A landscape with many peaks, sampled at points; each row gives a point and its height.
From any point a climber steps to the highest of the 5 points nearest to it. It stops when none of these is higher. Distance is the straight distance between rows; heights are no part of it.
Z284: 87 96 96 101 105 110 100 107 100 107 92 93 100 97 104 98 92 94 95 109 98
 103 86  height 4.74
Z683: 108 88 117 107 89 95 108 91 84 103 90 96 138 109 106 104 102 91 99 93 94
 104 80  height 4.18
Z73: 102 102 106 101 104 105 107 80 100 122 105 102 113 102 113 104 88 87 100
 105 95 119 87  height 5.17
Z386: 99 104 102 88 109 97 106 89 110 108 102 114 93 93 88 93 99 100 101 100
 97 88 113  height 5.76
Z408: 95 90 104 105 98 112 99 99 85 110 97 87 123 119 118 110 95 96 99 105 98
 119 64  height 4.31
Z948: 102 116 82 110 123 112 88 123 105 87 93 98 92 100 115 111 93 84 92 118
 93 111 90  height 5.69
Z212: 108 89 109 106 96 100 116 77 81 111 103 100 149 109 115 102 96 82 99 91
 97 115 77  height 5.00
Z776: 82 98 83 107 114 124 103 104 81 109 106 92 128 89 120 96 84 67 87 111
 109 115 69  height 5.19
Z319: 86 86 102 105 104 107 93 126 92 96 83 87 105 92 98 98 102 100 90 108 104
 95 79  height 4.14
Z228: 101 93 104 94 98 85 118 96 97 106 93 111 109 86 82 96 97 104 96 87 105
 77 113  height 5.70
Z84: 105 76 113 105 79 86 116 66 103 108 105 98 111 95 93 86 108 120 102 81
 90 100 122  height 4.02
Z89: 100 103 99 86 104 92 98 103 116 98 90 112 80 100 84 95 101 116 106 103
 101 79 111  height 4.58
Z363: 79 104 87 96 115 111 100 108 99 100 103 100 97 91 94 88 98 90 95 109 104
 87 101  height 4.13
Z684: 94 108 97 96 108 109 98 91 106 111 105 102 90 98 102 98 94 92 99 112 92
 104 99  height 5.09
Z619: 117 99 111 104 97 95 104 84 109 116 101 104 100 107 107 108 96 102 101
 98 88 118 96  height 4.67
Z625: 116 89 108 96 84 73 107 94 119 93 91 107 89 93 85 98 106 132 102 84 98
 90 125  height 4.34
Z547: 131 92 120 109 66 82 92 104 107 91 90 85 109 125 98 114 114 123 113 93
 90 110 90  height 0.80
Z873: 83 116 88 84 118 112 94 97 101 87 105 119 62 97 96 84 114 106 107 95 114
 72 124  height 4.66
Z956: 93 81 101 108 89 94 126 83 72 114 106 100 137 78 91 89 94 86 94 80 100
 86 107  height 5.11
Z479: 95 98 107 102 101 104 106 94 99 116 97 99 110 103 107 101 92 89 97 103
 96 109 84  height 4.84
Z134: 78 93 93 100 106 105 98 124 93 96 86 93 104 89 89 96 97 99 91 109 108 80
 89  height 4.01
Z576: 92 116 99 97 115 116 103 72 95 124 117 107 110 90 111 91 90 63 93 113
 104 117 96  height 5.38
Z172: 81 79 97 101 83 97 131 63 64 127 122 97 136 72 90 81 93 78 97 77 100 92
 113  height 6.27
Z163: 105 107 98 81 103 93 94 102 120 88 92 114 67 104 82 90 109 126 113 100
 107 75 124  height 4.79
Z204: 100 88 116 104 88 108 91 105 84 99 89 83 120 120 109 108 103 102 100 104
 98 113 64  height 4.10
Z799: 89 109 96 90 114 102 109 89 97 112 109 115 104 87 86 89 95 81 97 101 104
 86 108  height 4.81
Z997: 106 119 84 108 118 105 86 129 114 82 97 97 76 106 113 120 95 93 100 117
 91 112 100  height 5.87
Z296: 109 98 105 89 88 81 91 119 129 92 89 102 64 108 86 102 105 135 116 108
 97 88 110  height 5.91
Z332: 95 94 104 104 102 106 117 78 74 117 108 101 155 104 118 102 89 72 98 94
 102 114 68  height 4.99
Z515: 102 106 96 97 111 92 116 50 91 114 130 118 108 69 89 81 101 72 87 97 111
 110 129  height 4.47
Z667: 105 94 115 98 91 90 101 104 108 106 87 102 100 104 98 104 100 113 101 97
 96 97 95  height 4.16
Z185: 71 115 78 74 101 116 110 111 69 89 106 114 86 83 78 83 97 90 105 85 118
 42 110  height 2.21
Z220: 99 110 100 100 112 115 106 72 94 130 117 104 117 99 120 101 83 71 94 107
 100 127 85  height 5.34
Z858: 83 119 79 101 131 115 90 118 101 78 103 117 86 91 110 96 102 82 98 101
 104 90 110  height 5.47
Z622: 109 102 87 115 105 104 87 131 108 88 91 83 81 110 113 118 96 105 96 113
 96 121 87  height 5.78
Z711: 73 118 83 81 112 116 106 104 81 93 109 115 85 88 84 84 102 91 105 94 117
 58 116  height 3.78
Z797: 91 99 93 88 103 99 93 118 110 88 89 103 76 100 83 91 103 122 105 105 105
 70 109  height 4.08
Z366: 106 90 103 106 94 99 79 148 107 74 78 82 81 99 99 112 108 118 94 108 103
 101 84  height 4.32
Z49: 88 100 94 94 107 103 98 105 108 104 94 101 91 98 92 95 98 103 101 109 98
 90 99  height 4.43
Z488: 112 102 102 109 98 108 96 90 100 120 113 87 97 129 123 120 89 107 108
 105 92 141 89  height 4.62
Z310: 119 104 110 108 84 95 99 96 109 114 104 89 87 128 113 119 96 114 113 103
 89 128 94  height 4.92
Z725: 98 103 86 105 112 104 87 140 105 78 81 97 89 95 99 108 100 101 91 113 99
 91 90  height 5.31
Z486: 94 118 81 104 121 127 90 84 96 113 121 96 107 93 128 97 86 59 88 121 104
 130 93  height 5.86
Z358: 117 100 109 100 96 88 108 81 116 112 104 110 91 98 100 103 98 105 103 94
 90 114 114  height 5.37
Z672: 80 105 97 91 103 101 119 101 79 114 103 111 120 82 81 93 87 78 94 94 110
 76 100  height 5.85
Z281: 118 99 105 86 89 77 101 109 128 88 85 110 72 100 79 100 107 140 115 93
 105 78 123  height 4.00
Z106: 110 111 102 102 109 118 100 65 93 134 123 95 116 117 134 115 82 83 99
 106 102 146 90  height 5.24
Z477: 67 120 75 97 126 122 99 112 87 83 115 115 101 83 105 87 101 70 92 99 114
 83 110  height 6.13
Z262: 87 122 93 79 114 104 110 79 87 101 117 125 93 86 81 84 104 82 99 90 118
 75 123  height 4.25
Z504: 69 124 86 77 113 113 111 92 74 99 118 121 92 82 83 83 97 73 101 90 119
 67 117  height 3.75
Z225: 79 134 79 102 131 125 89 117 96 84 110 118 102 87 119 97 95 54 91 106
 110 101 101  height 5.49
Z590: 75 106 87 88 112 109 103 109 87 98 102 106 99 88 81 88 96 92 97 101 110
 64 105  height 3.84
Z715: 93 101 95 85 103 93 114 102 94 104 95 113 97 88 77 95 96 105 97 93 110
 66 112  height 4.04
Z744: 119 99 113 102 89 86 104 89 116 110 99 103 88 110 102 109 100 113 106 95
 87 115 106  height 5.41
Z478: 125 79 114 111 65 80 103 73 114 98 105 90 102 109 102 95 111 128 110 85
 82 114 118  height 4.57
Z209: 138 86 120 101 76 91 91 94 90 89 94 75 134 133 97 116 112 110 107 99 92
 115 76  height 1.00
Z822: 110 100 108 94 98 89 100 97 120 108 96 106 83 105 94 104 99 115 105 101
 91 103 108  height 5.92
Z260: 116 102 93 119 94 104 90 117 111 105 107 76 72 126 117 122 94 116 107
 114 93 134 98  height 4.71
Z867: 131 90 116 110 70 80 102 94 105 94 95 90 111 122 104 111 109 121 110 92
 87 117 97  height 2.28
Z689: 97 112 90 82 110 101 91 101 116 81 95 115 53 105 92 86 114 122 116 98
 111 69 129  height 4.09
Z416: 117 110 89 113 101 89 80 146 123 75 94 84 59 114 104 122 102 119 103 117
 94 109 101  height 6.32
Z959: 113 90 134 98 72 90 88 120 101 89 79 86 112 114 90 108 112 121 108 94 97
 94 84  height 0.39
Z923: 98 91 115 104 93 100 99 102 89 107 87 94 123 111 105 106 103 100 101 97
 98 103 73  height 4.12
Z986: 107 78 120 105 73 80 105 100 92 90 85 92 124 93 87 97 113 125 100 80 101
 78 113  height 2.74
Z245: 105 94 101 104 104 95 118 50 96 122 128 110 114 73 97 84 102 77 90 93
 104 119 121  height 4.40
Z102: 63 115 72 93 121 121 105 118 72 82 111 114 102 80 91 84 97 74 95 94 116
 69 107  height 3.56
Z333: 100 99 106 102 103 111 111 77 82 123 112 99 142 112 124 106 88 78 99 97
 99 125 73  height 5.10
Z18: 79 114 84 76 102 104 118 101 72 103 112 116 107 77 73 89 89 79 99 89 113
 57 108  height 6.36
Z553: 82 117 84 99 126 116 88 99 104 89 112 109 85 89 112 91 102 80 95 108 103
 100 112  height 5.68
Z313: 126 75 121 107 67 86 99 89 89 84 87 78 136 112 91 102 116 115 106 94 96
 101 95  height 2.91
Z745: 99 116 101 93 113 101 108 69 98 118 119 117 108 85 95 90 97 71 96 103
 106 105 113  height 5.35
Z328: 110 73 117 103 67 78 105 82 102 93 90 90 114 99 87 90 114 136 105 84 94
 91 120  height 3.80
Z829: 97 97 98 98 99 95 88 114 117 94 91 97 74 104 93 101 101 117 103 112 94
 97 100  height 5.71
Z241: 76 121 90 84 121 110 98 86 96 95 118 123 79 90 94 83 110 86 104 100 115
 84 120  height 4.75
Z621: 96 94 93 109 103 111 91 119 96 96 88 88 100 100 112 106 95 98 92 111 99
 109 76  height 4.82
Z539: 126 84 111 105 74 74 104 85 129 93 105 102 80 101 96 100 111 138 112 83
 88 110 131  height 5.48
Z19: 110 99 99 98 111 89 112 58 103 111 120 115 100 77 91 87 107 86 91 96 103
 108 129  height 4.83
Z824: 118 96 114 110 75 98 85 112 96 99 103 72 101 142 110 123 106 122 115 103
 93 128 72  height 3.07
Z677: 105 96 121 95 81 83 94 119 115 96 80 96 89 106 88 106 107 131 107 98 96
 93 98  height 4.53
Z282: 96 112 86 100 118 110 87 100 112 92 109 97 75 100 111 101 99 96 101 114
 91 108 111  height 5.72
Z947: 120 80 117 108 62 74 102 91 114 88 92 93 104 102 89 96 118 139 111 83 91
 97 117  height 3.83
Z94: 86 103 97 98 110 113 109 93 93 121 104 101 113 93 105 95 89 79 95 107
 100 106 84  height 4.96
Z844: 128 93 116 105 72 71 98 102 125 99 96 99 81 111 99 110 107 133 113 90 85
 110 112  height 5.89
Z963: 115 77 118 110 78 89 106 89 85 94 88 89 138 106 97 100 110 105 100 91 95
 98 92  height 3.77
Z924: 88 102 91 104 113 120 105 92 90 118 107 95 117 95 118 94 87 72 92 115
 102 116 78  height 5.03
Z805: 86 102 89 87 101 99 127 92 71 111 114 113 125 69 73 90 87 69 93 81 109
 77 114  height 4.76
Z808: 99 90 101 108 102 100 128 53 82 123 127 106 129 75 102 83 99 72 92 88
 104 116 114  height 4.27
Z928: 114 89 118 106 81 89 103 94 98 100 87 97 117 113 103 107 104 110 105 92
 91 107 87  height 2.67
Z591: 136 82 121 108 68 84 95 92 99 86 89 83 127 120 97 108 114 117 110 94 89
 110 90  height 1.57
Z491: 92 76 108 106 82 95 125 59 79 121 113 97 131 84 93 82 101 94 102 78 95
 96 113  height 4.87
Z753: 112 107 104 102 108 101 113 61 100 127 120 113 113 84 112 96 93 73 92
 104 101 125 107  height 5.20
Z91: 72 125 80 100 130 120 90 101 95 83 121 123 88 80 115 87 105 66 91 98 114
 101 119  height 5.53
Z901: 74 121 77 104 126 123 96 112 93 88 112 112 105 85 111 88 95 63 89 105
 107 98 101  height 5.23
Z392: 70 130 80 103 128 122 97 141 84 83 94 112 121 88 105 99 86 56 88 111 113
 88 77  height 3.25
Z485: 97 88 119 101 82 96 86 126 105 92 80 85 93 108 92 103 107 125 102 102 99
 95 85  height 6.35
Z845: 98 86 105 108 98 99 124 75 78 116 107 104 142 92 107 92 96 78 97 85 100
 108 93  height 4.85
Z555: 90 102 87 107 115 112 92 116 104 94 95 97 95 95 109 99 96 91 90 114 97
 100 91  height 5.36
Z103: 81 108 87 90 114 110 98 103 101 95 102 108 90 93 89 88 100 96 101 105
 107 75 109  height 4.45
Z921: 100 90 100 112 101 108 87 136 93 87 84 83 103 102 111 116 100 102 89 109
 104 112 72  height 4.26
Z40: 133 89 120 101 75 95 83 104 92 92 100 71 129 141 97 121 109 114 111 104
 95 118 68  height 1.03
Z925: 112 95 97 116 93 105 85 130 105 92 94 76 85 117 116 121 100 115 99 108
 95 125 82  height 5.13
Z815: 79 114 77 103 126 116 95 118 97 81 105 109 98 87 106 94 99 80 92 105 104
 88 103  height 5.21
Z11: 91 122 96 87 116 95 111 69 91 105 123 130 99 81 83 87 104 74 96 96 116
 90 126  height 4.11
Z259: 90 89 114 104 97 105 105 99 81 112 92 97 132 108 109 101 96 89 97 99 103
 104 68  height 4.59
Z120: 108 109 105 96 109 100 109 77 108 118 107 111 98 95 100 101 95 89 97 104
 96 112 106  height 5.07
Z796: 109 99 111 102 78 90 90 116 118 100 93 88 77 118 99 113 104 127 109 104
 92 110 92  height 6.03
Z617: 104 99 96 107 104 111 96 96 100 114 103 88 97 113 121 112 91 100 100 110
 90 127 83  height 5.01
Z76: 101 105 86 87 107 97 84 117 122 72 91 107 46 107 95 93 112 128 118 104
 103 80 125  height 4.33
Z79: 130 94 111 111 82 87 106 82 105 106 104 96 105 124 112 116 101 111 109
 90 83 127 99  height 3.92
Z972: 74 110 74 102 122 117 101 127 85 84 98 105 110 82 96 92 95 72 88 108 111
 81 95  height 4.15
Z734: 95 103 95 103 110 118 99 90 97 119 107 95 105 101 118 102 87 86 95 114
 97 122 84  height 5.02
Z463: 112 92 104 95 98 86 112 86 112 104 103 113 95 87 86 96 104 112 100 86
 101 90 125  height 4.35
Z821: 96 76 106 110 87 95 123 77 72 112 102 96 144 89 99 92 99 88 98 79 100 94
 101  height 4.49
Z761: 91 104 88 106 118 107 90 142 98 78 78 94 101 90 98 107 100 90 85 111 105
 90 81  height 4.68
Z936: 108 95 106 113 88 103 86 115 97 98 96 75 97 127 115 119 100 115 105 105
 93 128 71  height 4.05
Z943: 110 99 108 83 90 81 100 110 117 91 83 109 84 98 77 99 107 135 108 94 108
 73 114  height 4.38
Z906: 105 97 100 103 87 88 84 128 122 87 93 86 64 110 98 111 102 127 108 112
 94 103 97  height 5.84
Z196: 93 92 100 86 93 95 84 142 103 74 75 91 78 93 76 98 110 139 102 105 116
 64 101  height 1.90
Z636: 119 93 121 102 77 97 87 106 90 93 94 75 119 134 106 116 108 112 109 100
 93 117 69  height 1.73
Z139: 122 94 108 107 99 95 113 63 104 118 112 105 110 98 112 102 99 94 96 91
 93 128 110  height 4.61
Z751: 87 104 81 109 120 115 94 120 95 96 95 94 113 88 109 97 93 79 88 114 102
 101 83  height 5.04
Z497: 106 94 112 87 90 83 100 112 112 94 80 107 93 99 78 99 104 129 103 92 106
 75 109  height 5.83
Z357: 100 95 107 89 89 84 89 122 117 88 81 96 80 104 82 101 104 134 106 105
 106 80 101  height 4.28
Z526: 84 89 101 105 104 116 102 98 76 113 102 90 138 108 118 100 91 81 97 104
 104 114 59  height 4.29
Z107: 97 93 103 98 101 91 117 97 93 113 94 108 119 86 86 96 96 94 96 90 102 86
 103  height 4.24
Z687: 113 97 114 105 82 87 97 102 111 105 92 97 95 116 102 111 100 120 107 99
 89 111 90  height 4.21
Z809: 91 90 99 94 97 95 85 131 106 85 78 92 83 96 86 101 104 123 100 105 106
 79 95  height 3.42
Z290: 115 92 108 104 95 99 103 78 84 105 102 93 138 126 118 115 97 96 102 97
 94 121 71  height 4.73
Z537: 108 72 119 107 63 84 108 80 87 94 90 82 131 99 86 90 112 127 106 86 93
 85 113  height 2.96
Z833: 76 121 89 81 115 112 102 90 86 95 113 127 71 90 89 78 112 92 106 86 123
 67 123  height 4.50
Z818: 103 116 84 102 118 101 83 135 117 72 88 104 74 104 107 116 98 100 99 113
 92 98 99  height 6.20
Z823: 93 107 80 99 120 108 86 126 111 74 91 104 77 99 100 99 106 104 98 106
 101 85 107  height 5.50
Z911: 118 89 121 104 74 80 100 104 111 94 84 98 106 109 95 107 107 124 108 90
 93 99 101  height 1.46
Z585: 117 95 112 105 89 95 106 83 98 110 98 97 117 115 112 109 99 101 104 94
 89 120 89  height 4.06
Z674: 63 125 79 88 124 122 100 100 80 88 119 126 74 78 102 80 107 81 98 88 129
 78 120  height 6.14
Z194: 107 88 125 96 76 80 96 118 107 90 78 100 105 98 81 104 109 136 104 87
 104 82 103  height 6.21
Z256: 107 105 84 101 109 95 82 137 120 65 90 98 61 104 99 108 105 117 102 112
 97 94 108  height 5.25
Z857: 94 86 117 100 83 98 81 140 101 86 78 80 90 100 88 105 110 128 100 103
 105 87 86  height 3.00
Z338: 110 103 91 105 98 94 85 128 129 83 99 87 55 113 100 113 104 127 107 116
 92 106 110  height 6.02
Z464: 106 97 94 110 100 99 83 139 113 80 84 84 78 102 101 114 102 112 96 113
 97 106 89  height 6.31
Z20: 125 102 116 110 74 82 98 98 112 106 103 90 87 129 108 119 100 121 116 95
 86 124 96  height 5.73
Z82: 91 126 79 108 130 124 90 117 102 86 102 110 103 91 120 100 92 65 92 113
 103 106 97  height 6.08
Z978: 91 135 81 107 133 120 83 116 106 87 109 117 87 98 127 109 94 67 89 111
 101 109 104  height 5.66
Z762: 88 104 87 82 104 103 100 118 98 86 87 108 77 96 78 89 104 120 104 98 115
 50 113  height 4.19
Z826: 91 115 95 87 117 106 93 84 108 103 112 114 83 94 96 91 102 89 103 109 99
 97 118  height 5.05
Z702: 113 101 103 105 106 108 116 61 91 126 118 106 130 97 121 101 90 73 96 96
 100 133 95  height 5.29
Z46: 86 102 101 97 107 106 116 95 91 122 104 108 121 88 95 92 88 76 95 101
 104 94 93  height 4.86
Z559: 114 78 115 105 77 79 106 82 109 99 97 98 104 98 94 92 110 129 104 82 91
 100 122  height 4.39
Z240: 83 96 86 104 114 108 93 138 93 82 83 94 103 86 91 100 100 94 86 111 107
 79 88  height 4.37
Z184: 79 139 85 100 137 123 83 127 102 84 108 124 88 96 124 104 95 62 93 110
 107 102 98  height 5.40
Z213: 104 84 117 106 86 111 82 129 87 90 87 71 110 116 110 112 109 111 101 101
 101 111 67  height 3.29
Z578: 90 108 92 90 114 104 89 101 113 89 103 109 71 101 94 92 107 107 108 107
 98 86 117  height 5.54
Z740: 111 107 100 83 100 87 96 98 125 97 97 112 67 104 88 97 104 121 113 102
 97 87 124  height 5.28
Z952: 136 102 113 114 75 84 101 88 109 107 111 88 98 139 113 122 103 118 117
 91 86 133 100  height 4.78
Z708: 103 108 100 92 112 95 110 70 103 114 114 117 102 84 91 91 100 81 94 98
 103 99 121  height 5.15
Z233: 123 83 111 104 83 78 108 80 121 100 103 103 89 99 94 98 108 124 105 86
 89 109 124  height 5.12
Z355: 98 96 108 103 97 102 100 98 103 114 95 98 102 108 107 104 94 102 100 104
 92 112 87  height 5.18
Z616: 110 88 109 105 97 91 116 77 102 113 102 106 114 90 99 97 103 99 97 86 93
 106 108  height 4.41
Z356: 88 96 102 94 104 101 99 111 103 103 90 102 97 97 87 96 97 105 96 104 102
 82 94  height 4.03
Z384: 91 120 80 104 128 111 87 125 107 77 94 107 86 97 113 104 100 83 97 109
 98 98 101  height 5.45
Z643: 74 105 90 97 111 112 109 102 85 112 106 103 115 86 91 87 88 75 94 106
 106 86 95  height 4.48
Z863: 112 99 113 94 85 80 96 108 122 99 91 103 77 108 90 104 103 125 109 99 93
 96 107  height 6.38
Z726: 107 83 116 98 75 78 107 110 97 90 81 98 111 91 78 101 110 135 98 78 107
 70 114  height 3.57
Z890: 102 83 111 105 88 87 114 95 89 103 92 102 124 92 89 96 103 105 92 81 100
 86 102  height 3.99
Z157: 117 103 108 108 95 102 103 79 101 121 111 90 103 128 121 119 91 102 106
 100 87 137 88  height 4.23
Z658: 99 105 92 94 108 101 86 108 123 87 103 99 63 104 99 100 104 110 109 113
 93 99 118  height 5.74
Z717: 83 103 88 80 103 99 103 116 87 93 92 107 89 91 75 91 98 110 98 97 116 51
 107  height 5.75
Z606: 127 92 120 106 72 88 93 100 93 91 92 83 119 129 100 114 112 113 107 98
 92 115 80  height 1.11
Z554: 86 112 78 109 123 125 100 108 92 98 106 97 116 87 121 96 87 62 85 116
 105 115 85  height 5.42
Z772: 79 108 84 100 115 121 107 95 88 114 110 100 118 84 105 84 87 64 92 115
 105 103 90  height 4.89
Z365: 98 117 82 106 122 119 86 100 104 94 113 100 86 97 120 105 95 79 92 120
 95 117 108  height 5.81
Z950: 101 71 114 107 74 87 115 73 88 102 94 93 128 94 90 89 108 114 104 80 93
 89 116  height 3.28
Z967: 94 79 101 103 91 93 125 76 86 116 110 102 122 77 90 86 100 96 92 77 100
 90 118  height 4.52
Z13: 76 117 89 94 121 119 96 86 99 103 120 111 99 85 103 85 98 69 96 112 106
 99 110  height 5.51
Z34: 111 105 98 84 98 87 91 110 130 88 94 107 58 109 87 98 108 132 118 105 97
 86 125  height 5.56
Z697: 111 80 111 109 81 85 113 81 98 100 95 98 120 101 100 97 109 112 99 82 91
 103 109  height 2.95
Z889: 99 96 99 99 105 101 81 153 106 71 73 91 88 91 90 108 110 113 91 109 109
 83 90  height 3.88
Z793: 67 117 84 92 116 118 103 97 83 100 116 110 105 82 93 82 94 70 97 104 112
 83 107  height 4.77
Z272: 123 86 113 109 79 80 107 83 115 99 99 101 101 104 101 102 104 119 104 85
 86 114 114  height 6.15
Z108: 119 80 110 104 81 84 108 64 118 106 111 100 88 94 95 92 109 123 103 86
 87 113 134  height 4.95
Z846: 96 96 109 103 102 103 116 85 84 119 102 106 138 98 108 101 90 80 95 94
 100 109 79  height 4.93
Z701: 123 101 108 94 86 76 96 102 133 98 98 107 65 111 90 107 102 130 113 100
 93 101 119  height 6.12
Z370: 98 99 95 87 99 96 89 113 121 87 89 104 67 104 85 96 106 128 110 106 101
 77 112  height 4.80
Z133: 123 102 114 105 79 81 98 99 122 105 99 99 82 119 103 114 102 123 112 97
 86 116 105  height 5.55
Z523: 118 104 107 114 80 92 90 109 113 108 108 78 77 134 112 121 99 124 113
 107 90 126 93  height 4.97
Z638: 87 111 82 95 122 110 89 114 110 76 102 111 69 95 101 91 112 103 105 101
 105 82 119  height 5.14
Z996: 123 101 109 111 84 94 93 96 100 112 109 80 104 143 115 122 98 115 114
 102 89 133 84  height 4.20
Z347: 92 112 94 81 113 100 100 92 104 96 107 119 77 95 87 87 107 100 107 98
 107 73 123  height 4.56
Z964: 109 111 104 98 109 106 104 76 107 124 110 103 100 99 112 103 91 82 98
 111 94 122 101  height 5.27
Z629: 100 95 108 82 89 87 104 117 102 92 81 105 93 91 72 100 102 131 100 92
 118 58 110  height 3.90
Z167: 79 110 84 94 122 114 95 107 102 81 107 115 76 91 100 85 109 95 102 101
 108 78 117  height 5.26
Z311: 95 87 110 105 90 105 85 130 97 92 82 81 98 105 101 108 105 113 97 105
 100 105 75  height 5.95
Z739: 101 114 85 106 117 123 88 88 102 112 115 93 96 99 125 104 86 75 92 119
 97 130 99  height 5.90
Z842: 82 120 82 98 131 115 88 106 101 79 112 120 74 87 115 91 110 85 99 97 113
 89 120  height 5.52
Z704: 96 94 113 99 92 94 105 106 100 106 87 103 111 98 92 101 101 106 97 96
 100 88 93  height 3.19
Z339: 78 108 79 86 114 113 100 112 94 87 100 109 83 94 87 85 105 101 101 98
 113 62 114  height 4.42
Z423: 81 98 84 98 112 105 92 132 90 82 86 95 97 87 85 93 103 104 91 107 112 67
 98  height 4.07
Z342: 96 105 93 100 111 124 101 76 87 131 120 94 124 106 132 102 80 73 92 110
 104 134 76  height 5.32
Z70: 100 97 101 104 100 111 98 87 88 118 109 86 121 126 124 114 91 96 100 104
 96 130 72  height 4.46
Z676: 110 95 105 107 103 104 116 70 89 120 112 103 135 106 121 105 92 79 97 93
 95 125 87  height 5.22
Z628: 112 98 96 116 91 95 84 137 114 84 94 79 73 113 107 120 100 119 100 109
 98 117 88  height 5.61
Z653: 114 110 88 114 108 99 84 134 118 83 94 87 67 113 109 122 96 108 98 117
 92 117 98  height 6.01
Z942: 111 109 105 100 108 108 105 69 100 128 116 105 107 103 118 107 91 81 98
 106 96 131 95  height 5.30
Z633: 73 105 79 111 118 119 105 121 84 97 100 96 124 81 106 91 86 65 84 113
 108 99 82  height 4.63
Z142: 97 113 100 96 114 108 95 78 110 118 114 106 92 96 105 95 95 82 99 115 97
 114 107  height 5.33
Z556: 86 96 94 106 108 113 99 101 92 111 98 90 113 98 115 98 91 85 93 110 100
 111 75  height 4.91
Z180: 66 113 77 87 114 116 103 113 78 87 106 113 88 85 86 83 100 87 100 92 115
 60 110  height 3.55
Z973: 93 103 87 90 103 96 124 78 79 109 118 114 116 70 76 86 94 74 92 82 112
 82 121  height 4.64
Z718: 99 93 98 96 101 92 122 86 88 111 107 109 117 77 84 89 96 91 92 83 106 81
 119  height 4.44
Z835: 97 98 99 83 92 90 94 122 106 86 77 102 77 99 73 94 108 137 105 101 117
 61 111  height 2.88
Z162: 124 104 112 116 78 90 92 99 109 112 110 80 88 144 113 124 99 122 117 100
 90 134 93  height 4.88
Z85: 104 91 121 100 82 87 95 115 102 98 79 97 102 105 87 102 106 124 104 95
 99 92 91  height 2.89
Z166: 120 85 118 98 87 102 87 93 83 94 100 74 142 138 105 120 102 102 106 103
 95 118 62  height 0.75
Z661: 106 102 102 100 94 95 92 104 122 106 104 92 71 112 103 111 94 114 106
 111 88 114 101  height 5.88
Z840: 89 93 104 98 99 98 91 118 105 96 82 93 91 100 90 98 100 115 98 106 100
 90 92  height 4.30
Z574: 87 121 98 89 117 110 98 69 99 114 126 117 98 89 103 87 98 67 95 112 105
 110 111  height 5.44
Z699: 98 101 98 98 107 97 124 76 91 117 116 111 120 77 89 87 95 75 92 90 107
 97 114  height 4.94
Z688: 103 98 103 106 93 106 91 102 105 108 96 86 92 116 114 110 94 104 101 108
 91 122 82  height 5.43
Z765: 116 106 103 82 106 87 103 86 120 97 102 119 75 96 84 94 108 111 105 96
 101 88 131  height 4.60
Z412: 105 96 108 91 98 85 108 101 111 104 91 110 96 97 84 101 101 117 101 95
 99 87 112  height 4.51
Z330: 106 95 102 111 102 106 82 147 102 79 78 83 92 102 102 115 103 106 91 106
 103 109 76  height 4.70
Z474: 107 100 95 105 94 97 88 117 122 94 97 88 64 110 102 110 98 118 102 114
 90 112 101  height 5.93
Z787: 102 100 92 86 96 91 85 128 121 76 79 100 61 105 81 94 109 140 114 105
 110 70 117  height 3.58
Z624: 68 129 87 82 120 107 101 77 78 98 123 137 72 84 97 79 110 80 102 87 131
 83 126  height 5.39
Z334: 89 87 97 110 106 114 97 120 83 100 89 84 117 98 112 105 97 90 88 110 105
 108 68  height 4.36
Z737: 105 94 106 103 103 95 122 75 93 117 108 107 124 88 102 94 98 83 93 88 98
 107 103  height 4.72
Z789: 95 84 101 102 99 96 127 61 83 122 122 104 122 74 92 82 99 83 93 82 103
 103 119  height 4.54
Z887: 110 76 108 112 82 93 113 73 85 103 97 92 137 99 100 91 105 100 100 85 93
 104 101  height 3.95
Z830: 93 91 113 101 97 96 113 97 86 111 90 102 128 95 97 100 96 92 96 93 101
 92 88  height 3.89
Z852: 113 94 117 105 80 91 95 100 99 105 93 90 109 123 108 114 103 113 106 99
 89 114 80  height 2.84
Z807: 107 94 120 106 77 99 82 122 101 95 87 79 96 123 104 113 108 121 108 104
 95 113 75  height 2.37
Z530: 122 99 108 108 89 99 95 86 91 108 110 84 122 139 116 123 94 106 107 101
 89 133 80  height 4.17
Z140: 105 109 85 103 110 103 84 117 121 79 104 97 65 103 106 108 101 108 101
 113 91 106 108  height 5.80
Z341: 121 86 109 111 87 91 112 74 99 104 101 98 120 103 107 101 105 104 98 86
 89 113 104  height 3.74
Z410: 104 86 101 101 99 91 118 72 99 114 110 107 113 79 92 91 102 94 94 85 99
 98 123  height 4.65
Z314: 113 93 105 101 101 88 112 78 111 109 104 109 101 87 94 96 102 103 98 90
 94 102 120  height 5.77
Z303: 102 93 104 106 103 103 124 72 80 119 113 106 146 95 117 97 91 72 96 89
 104 117 84  height 5.06
Z476: 94 96 109 91 94 89 103 116 99 100 82 104 100 93 78 98 101 115 97 97 110
 73 101  height 3.91
Z919: 83 132 82 102 136 116 85 118 103 80 110 124 83 90 122 100 101 69 95 103
 110 102 108  height 5.46
Z169: 111 101 92 112 102 111 93 102 107 111 107 83 84 116 121 116 89 103 101
 114 93 135 92  height 4.90
Z63: 122 77 117 112 65 81 103 83 99 90 91 82 121 110 94 96 116 125 109 88 89
 102 107  height 2.54
Z940: 112 100 107 103 104 101 113 71 100 121 110 108 115 95 108 102 96 85 97
 95 98 118 100  height 4.98
Z197: 102 91 108 105 86 98 88 115 105 99 88 84 88 113 105 110 103 118 104 107
 94 113 84  height 4.55
Z892: 101 80 105 109 93 93 120 66 91 115 109 100 123 85 98 88 102 95 95 84 97
 103 112  height 4.22
Z39: 99 99 97 101 101 102 92 106 113 105 96 90 82 106 104 106 97 109 100 111
 89 109 93  height 5.94
Z746: 90 118 81 105 126 112 90 139 101 76 89 108 97 94 105 105 95 81 89 111
 102 88 91  height 5.08
Z8: 91 106 104 98 109 105 117 83 92 123 110 112 124 85 99 91 90 68 94 99 103
 106 98  height 5.16
Z773: 87 101 97 98 109 110 104 98 101 114 102 102 104 91 100 95 93 87 97 110
 100 98 94  height 4.69
Z277: 89 109 83 104 119 121 95 102 101 99 106 97 95 91 113 96 91 78 93 118 96
 108 96  height 5.67

Call two points neighbours if one is among the 5 nearest of the other. Go from one point of each pair to the other, from neighbour to neighbour, staying as high as possible. Name the lowest point that can't be avoided.
Z272, Z497 -> Z677
Z18, Z796 -> Z46
Z553, Z228 -> Z412
Z485, Z416 -> Z330
Z477, Z553 -> Z91
Z863, Z818 -> Z997
Z739, Z39 -> Z282
Z314, Z796 -> Z358
Z20, Z553 -> Z133
Z464, Z39 -> Z474

Where does a climber stop that starts at each point below?
Z773 -> Z553
Z787 -> Z863
Z209 -> Z20
Z689 -> Z416
Z73 -> Z553
Z940 -> Z553
Z846 -> Z553
Z797 -> Z863
